Each row is a point on a landscape with many peaks, with its height.
A climber steps from a point to the highest of its 5 nearest points, and stops where none of them is higher. Distance is the straight distance between rows; heights are no part of it.
Memud h=1.68: [125  89 199 145 153 145 157 106 147 135 103  58 154  47 108  94 210  74
 181  97]
mav h=2.42: [103 127 156 153 105 109 108 159 138 121  81 132 134  99  97 117 134  81
 108 105]
ropub h=1.22: [161 100 177 106 140 167 102 123 109  63 137 105 119  97  74  91 162 110
 151 127]
zufe h=4.55: [ 62 152 136 141 162 180 175 165  88 159 149 141 159 170 169 139  97 140
 181 149]
bavu h=3.90: [136 119  60 137 126 112 148 127 127 158 165 124 132 169 181 190  98 141
 111 123]
tulok h=1.67: [ 53 142 114 140  96 130 142 173 117 183  65 136 166 156 147 168 151  87
 102 111]
mumo h=4.44: [ 50 119 173 115 125 109  92 151 149 166  28 107 132  90 111 130 178  65
 105 137]
Gaf h=3.34: [ 96 107 181 131 133 128 109 141 143 148  70  95 144  68  86 112 180  74
 132 105]
Gumu h=6.29: [ 47 134 144 112 129 100  71 139 151 170  69 136 108  82 132 147 151  79
  84 147]
geguz h=3.84: [ 95 148  96 137 107 134 165 179 124 172 130 159 157 176 192 196  99 106
 126 100]
pibin h=2.51: [ 57 139 103 147 102 145 146 180 122 188  89 147 168 149 164 177 125  97
 119 137]
tofa h=3.54: [127 105 108 110 123 116 118 144 124 105 117 144 100 129 124 139 117 138
  95 191]
Begik h=1.55: [ 78 134 133 150  94 113 126 170 122 156  83 134 152 115 130 135 132 105
 106 114]
kame h=5.00: [181 122  87 119 127  91 126 101 129 127 166 108  83 143 127 132 122 165
 101  92]
pesu h=6.30: [140 133 127 168  99  96 131 180 127 137 101 137 174 125 113 137 122  99
 131  64]
Mig h=4.35: [159 119  72 119 146 113 144 115 130 128 189 119 134 172 185 164  92 150
 124 162]
buro h=4.49: [119 101 132 104 120  84  50  89 167 108 138 145  75  86 109 117 140 104
  74 139]
Dip h=4.98: [190 142  87 132 135  99 145  99 139 142 169  99 105 176 134 132 119 176
  83  74]
Sizos h=2.33: [180  92 158  86 120 128  72  78 143  29 142 150  86 118  74 100 138  99
  85 114]
zula h=3.45: [ 56 133 162 129 132 114 135 151 133 177  65 102 162 106 126 116 163 112
 132 127]
nezi h=4.87: [162  97 106  89 149 118 118  90 137  78 149 135  69 133 120 124 113 158
 100 201]
diza h=5.02: [185 112  72 115 132 105 136  99 136 142 174  89  98 173 153 143 119 171
 100 125]
Dun h=5.82: [135 162 135 154 145 162 147 143 132 130 163 155 152 153 151 104  72 162
 175 135]
Vipaf h=4.52: [192 162 114 117 141 140 145  86 132  89 197 159 131 169 160 118  43 171
 172 117]
Kala h=3.82: [ 88 141 130 140 130 172 169 153 109 155 113 136 148 160 156 145 132 137
 155 152]
Bap h=5.13: [173 107  94 110 140 119 127  87 134 111 171 117  94 142 152 141 118 147
 112 151]
lugi h=4.00: [ 94 119 140 115 144 144 101 152 129 132  77 122 106 103 106 106 172 138
 119 178]
Ruz h=1.51: [103 129 160 147 138 152 134 155 120 141  90 107 149 116 100 100 179 126
 164 126]
rarol h=1.03: [131 131 142 108 143 154 108 140 109 104 118 133 101 121 102  98 144 155
 150 156]
kag h=4.95: [175 103  58 108 183  94 137  96 141 151 164  64 100 181 150 151 126 169
  79 143]
resir h=4.83: [136 102  66 117 134  86 135 121 132 143 150 122  99 150 153 170 114 149
  92 165]
fom h=4.89: [181 159 121 141 112 129 133 115 128  88 174 163 142 153 146 129  80 149
 158 117]
Marub h=4.99: [ 87 105 126 101 138  94  58 126 154 122 106 150  86  94 134 132 140 106
  88 160]
ziguf h=2.69: [ 94 129 177 143 128 131 151 139 120 154  74  79 166  85  94 120 190  98
 163 102]
zok h=2.93: [127 110 105 117  93  86  92 120 155 128 116 145 117  78 124 137 123 116
  66  96]
musal h=1.27: [ 34 139 126 136 112 114 142 175 128 180  62 144 151 124 156 150 150 101
  87 137]
mul h=1.92: [117 137 176 144 133 155 139 139 107 117 118  97 144  91 120  85 171 117
 205 116]
vonu h=4.63: [121 104 130  76 146 129  86 108 131  89 127 133  73 105  97 106 151 127
  91 190]
sig h=3.25: [141 132  65 150 103 122 165 133 118 170 160 127 152 184 191 197  74 139
 115 109]
puz h=1.60: [131 109 136 135 103 102 121 147 128 118 116 144 128  95  96 103 131 113
  99 119]
tezem h=5.58: [115  96 177 110 159 161  74 110 110  76 118 116 100  97  67  79 188 113
 120 175]
kup h=4.97: [182 137  89 122 172 123 157  77 127 126 205 123 121 188 179 145  65 159
 147 158]
bor h=2.58: [129 144 158 155 121 132 165 156 112 142  91 113 175 113 104 115 136 106
 162  77]
reb h=2.65: [ 71 131 151 141 148 152 145 131 118 181  82  93 141 116 116 113 207 129
 158 149]
dofen h=5.84: [101 121 160 106 122 100  68 130 155 113 103 136 113  58  91 113 129  73
 101 101]
zom h=4.01: [158 154 139 153  95 122 145 150 124 112 125 142 159 124 124 134 109 110
 142  86]
vovun h=3.97: [146 125  88 149 116 114 130 131 130 132 147 119 115 145 147 163 110 166
 126 169]
bemom h=4.57: [197 145 100 133 104 111 135 120 133 110 151 124 140 140 130 132  93 150
 109  90]
sini h=4.60: [152 172  97 155 129 129 162 139 124 140 157 152 144 170 149 142  71 156
 156 100]
fem h=4.75: [145  90 121  83 138  74  60  72 154 117 152 109  35 109 128 113 136 121
  58  98]
Tose h=4.41: [102 160 104 150 109 139 177 161 127 145 155 153 170 164 171 159  90 148
 157 109]
Fivun h=6.12: [174 123 158 142 116 128 121 118 132  88 131 149 145 112  81  92 123 140
 144 118]
gez h=3.98: [ 69 112 183 121 123 116  74 131 149 145  61 121 128  59  79 112 164  56
  97  99]
Dag h=4.54: [111 156 121 148 144 154 167 147 119 158 177 143 158 169 179 139  68 143
 167 127]
nakol h=3.94: [163 105 145 103 124 112  93 110 141  72 118 157 104 107  93 107 137 131
 120 141]
kopip h=3.41: [175 108 123 131 105  91 100  97 124  91 136 148 105 112 108 120 125 117
  97  86]
fos h=5.83: [135 163 118 152  89 123 161 157 132 134 127 147 170 136 136 137  98 131
 162  69]
tafi h=3.35: [106 131  87 136 142 167 148 139  99 130 181 135 144 173 173 161  55 134
 157 175]
zupot h=4.45: [158 144  86 134 124 135 156 118 134 119 187 153 138 163 164 151  75 147
 149 132]
vak h=3.91: [155  90 116 107 108  89  94  86 140  92 132 141  95  92  97 124 125 120
  71 101]
pafab h=2.87: [101  97 201 135 138 135 143 123 154 143  84  84 169  51  73 120 197  43
 163  82]
nefu h=4.69: [103 174 135 149 137 162 165 161 118 152 137 150 185 148 142 123 113 124
 168 104]
rolod h=6.48: [144  88 149 134 110  83  93 107 153  87 114 138 121  82  80 128 121  68
  80  78]
nuf h=5.51: [105 162 164 150 154 176 166 136 104 153 128 122 163 133 151 117 166 153
 192 134]
mezu h=4.12: [137 151 123 135 159 168 138 133 111 115 177 148 124 175 159 120  77 166
 165 185]
Vamul h=2.07: [ 93 131 152 145 115 139 143 162 126 148  89 126 147 134 132 125 153 130
 148 122]
Meze h=4.22: [ 99 151 149 144 148 176 149 154  97 160 121 110 134 137 136 146 136 144
 173 187]
rokez h=2.03: [118 147 130 138 126 158 130 147 110 139 118 145 148 138 112 117 132 132
 152 134]
silef h=2.75: [122 104 176 118 121 127 103 131 129  98 101 110 117  98  85  99 158 112
 122 138]
Saza h=3.83: [111 158 167 145 144 157 176 144 109 160 116 100 186 100 136 114 160 116
 213  70]
doki h=5.31: [202 129 100  96 137 120 146  80 144 106 180 141 107 170 141 130  88 167
 121 148]
peku h=3.81: [124 184 165 151 158 182 163 124 126 143 140 135 182 144 129  71  91 154
 209  84]
seb h=3.80: [102 107 117 130 121 109 114 131 128 141 103 135  99 133 136 151 128 132
  84 186]
fiz h=2.64: [ 95 143 149 161 101 123 160 167 119 158  80 125 172 128 107 135 136  98
 136  95]
Kapu h=3.31: [ 65 127 151 126 133 132 136 163 112 168  76 106 148 114 119 125 177 124
 122 159]
vuzab h=4.36: [101 178 159 160 147 158 164 134 113 152 145 132 196 120 119 104 117 122
 195  68]
pokub h=4.71: [ 41 186 130 139 161 191 169 156 102 181 140 149 178 156 176 160  95 130
 174 122]
kunag h=5.28: [180 102 117  89 137 112  99  72 143  77 142 142  77 127 107 121 136 154
  97 141]
kamel h=5.85: [135 146 134 130 144 158 136 140 100 130 142 126 121 149 141 127 104 142
 141 179]
zez h=4.59: [214 163 105 143  92 118 140 104 123 118 177 145 146 156 134 123  80 165
 144  78]
Kobid h=3.75: [176 118 133  81 133 147  94 119 116  79 143 140  90 128 119 103 151 152
 122 180]
sene h=5.62: [208 144 121 118 127 139 134  84 132  80 173 158 106 158 140 101  94 156
 141 138]
Kog h=4.96: [ 97 176 114 147  90 129 176 162 104 168 108 162 179 147 148 157  97 120
 142  77]
dat h=4.64: [177 120 124  86 141 128 115 107 121  74 151 138 101 143 128 104 116 155
 138 171]
geru h=3.29: [155 117 124 145  90 111 123 138 134 118 131 150 123 137 112 130 120 134
 124 108]
vav h=1.59: [113 127 105 135 133 121 151 160 121 159 130 129 143 173 171 174 115 116
 122 175]
Ralib h=2.17: [117 116 167 138 122 145 129 138 126 109  89 104 144  77  88 102 168  92
 146 100]
mufil h=3.79: [133 117  99 128 128 122 127 125 126 138 144 134 106 145 142 157 122 157
 105 192]
Lus h=2.06: [145 127 104 143  71  96 135 146 129 133 115 154 154 125 134 149 125 120
 104  82]
Vikuf h=4.94: [163 130  62 120 133 103 140 113 132 139 168  95 108 175 150 149 113 176
  93 120]
Dusu h=0.34: [107 121 169 121 151 167 106 122 111 136  72  94 131  90  86  80 206 124
 136 138]
Pipem h=6.17: [103 113 147 106 136 130  66 126 140 100 119 130  92  85 103 103 168 115
  98 175]
tasa h=4.93: [ 73 172 143 149 153 175 165 158 114 176 123 132 172 145 145 124 136 151
 188 115]
dito h=4.20: [118 149 165 153 153 163 154 130 115 130 128 112 157 117 121 108 135 137
 205 109]
Kefe h=6.00: [204 123 111 119 112 128 116  86 147  55 170 148  93 155 112 105 109 155
 118 110]
gof h=5.05: [140  94 110  98 139 101  92  88 140  95 159 123  60 111 116 123 137 144
  64 171]
gelez h=4.53: [ 74 123 147 122 120 117 103 148 134 160  72 130 109  96 112 124 155 114
  98 141]
Buvap h=4.90: [102  95  75  88 147  75  83  88 154 136 147 127  43  97 135 154 137 128
  61 162]
Fabu h=2.89: [111 121  90 152 101 121 149 140 127 164 136 114 123 161 178 180 107 136
 109 131]
Pib h=4.79: [184 148  86 150  88 106 150 111 137 126 161 124 134 161 157 142  92 150
 120  80]
kene h=5.11: [187  84  98  99 135  89 109  71 145  97 164 114  76 138 120 120 130 148
  83 108]
pab h=4.34: [146  96 101  95 132 120 104 122 127 100 138 125  72 149 125 140 130 135
 108 210]
nen h=6.04: [203 111 141  89 126 146 114  72 138  61 163 151  92 139 110  98 128 150
 128 147]
kiv h=2.37: [120  89 196 133 159 152 101 118 134 107  81  87 135  41  86  83 189  73
 137 110]

For each start below, name the point where the climber stops.
kame => nen
pibin => pesu
Fabu => nen
Mig => nen

Call two points neighbours if one is among the 5 nearest of the other. Go from one point of each pair to the other, from neighbour to neighbour, staying as high as possible. Name the lowest point that can't be avoided.
Pipem and Gumu => Marub
Pipem and nen => Buvap
nuf and pesu => nefu
